Each row is a point on a landscape with many valleys, with its height.
A ball rolls from a point to whichever of its 4 nearest points has the largest drop for the distance, and stops where none of them is lower. Distance is the straight distance between rows; heights are no part of it.
k423 h=217: [10 -21 36 -7 -20 -1 -14 -21]
k660 h=552: [-16 57 -49 25 45 1 16 32]
k136 h=322: [8 -44 37 1 -68 18 -10 -49]
k851 h=518: [21 5 -9 6 22 -20 3 26]
k438 h=421: [22 -18 13 -10 -2 -22 6 -38]
k10 h=613: [-28 47 -35 31 20 19 3 64]
k826 h=338: [18 -1 -9 32 -3 -5 -7 100]
k880 h=275: [-34 11 14 -9 -2 21 -18 2]
k554 h=227: [37 -40 8 -11 -14 -27 13 -33]
k794 h=540: [-3 17 -9 -1 20 -16 7 -23]
k379 h=524: [-71 62 -27 -3 41 39 -3 43]
k240 h=183: [48 -54 6 -17 -15 -42 15 5]
k857 h=495: [9 5 11 4 -3 -1 -13 28]
k320 h=176: [-85 16 9 -27 -4 55 -13 -48]
k522 h=704: [42 4 -36 11 30 -39 18 35]
k153 h=633: [-35 54 -44 23 35 11 10 50]
k49 h=128: [32 -43 19 -8 -33 -7 1 -46]
k706 h=188: [-58 48 -12 -4 33 30 -3 15]
k462 h=375: [-46 40 -5 0 24 25 -14 22]
k733 h=187: [5 -27 35 -4 -30 0 -23 11]
k760 h=221: [42 -26 -4 4 -5 -33 8 64]
k213 h=615: [22 33 -44 17 41 -20 29 23]
k488 h=161: [20 -51 25 -11 -40 -4 -14 -8]
k607 h=289: [24 -1 -8 19 6 -15 -5 72]
k200 h=491: [-31 41 -16 19 18 20 -7 53]
k540 h=133: [35 -55 24 -9 -34 -9 0 -17]
k771 h=102: [-1 -14 12 -15 -32 15 18 -80]
k12 h=396: [-2 -7 13 -8 -4 3 -6 -41]
k787 h=515: [32 -8 -11 -9 22 -31 15 -7]
k592 h=625: [25 16 -24 1 32 -31 9 -7]
k924 h=434: [-15 31 -8 8 15 2 -9 33]
k487 h=462: [10 2 3 -4 7 -15 0 -3]
k819 h=450: [42 -7 -26 13 17 -31 16 55]
k70 h=548: [17 28 -44 25 30 -16 15 41]
k971 h=163: [-14 -10 41 -1 -21 11 -26 -2]
k814 h=199: [-52 -5 36 -7 -37 43 -22 -55]
k482 h=388: [35 -17 1 -9 0 -26 4 -8]
k559 h=240: [-47 14 20 -18 -3 31 -19 -29]
k584 h=385: [5 -27 20 -7 -36 17 1 -64]
k740 h=78: [-26 -7 34 -2 -24 24 -16 -28]
k138 h=317: [5 4 -4 19 -2 -1 -10 71]
k79 h=365: [-5 30 -12 22 11 7 -6 65]
k52 h=512: [-11 11 21 8 1 5 -25 35]
k26 h=79: [40 -56 17 -7 -18 -26 4 -6]
k528 h=439: [-4 34 -21 19 24 -6 7 42]
k242 h=296: [38 -71 24 -9 -68 6 10 -47]
k904 h=557: [-4 49 -53 13 49 -14 23 12]
k88 h=352: [42 -75 10 -4 -68 4 19 -70]
k914 h=319: [-47 18 11 -18 6 29 -11 -48]
k804 h=411: [-12 31 -6 0 24 3 1 15]
k767 h=582: [-9 15 -12 -21 22 -11 11 -59]
k477 h=277: [-17 -31 45 1 -58 30 -27 -34]
k397 h=537: [14 25 -35 29 20 -13 16 62]
k678 h=508: [30 -41 6 -3 -32 -4 20 -87]
k376 h=167: [34 -37 16 -11 -13 -26 -3 33]
k937 h=304: [-55 4 15 -17 -19 41 -3 -64]
k429 h=203: [-26 -14 37 -5 -45 37 -9 -56]
k46 h=482: [-22 50 -22 7 40 6 3 23]
k412 h=263: [20 -21 17 -12 -23 0 -5 -32]
k728 h=563: [-6 38 -26 -12 49 -16 15 -35]
k574 h=342: [-27 20 4 -7 9 12 -4 -1]
k315 h=145: [40 -52 9 -16 -12 -35 5 25]
k436 h=302: [52 -31 -19 2 3 -36 12 58]
k183 h=534: [-15 49 -35 6 50 -6 10 -1]
k993 h=182: [10 -49 43 -4 -44 6 -17 -14]
k738 h=453: [-24 21 -9 -17 25 10 5 -51]
k78 h=367: [-41 35 -17 -3 39 20 -7 -5]

Two balls start at each pair of points below. Name the first point that both come to, or write none.
k136 and k482 => k26
k528 and k851 => k26
k728 and k794 => none
k10 and k857 => k79
k826 and k924 => k607
k733 and k438 => none
k423 and k487 => none

Call two points neighbours if one is among the 4 nearest of the other. Go from one point of each pair to the other, from neighbour to neighbour, staying as low as possible. Name the highest point that can't be avoided.
k26 and k49 => k540
k771 and k320 => k429
k49 and k740 => k733
k26 and k320 => k814
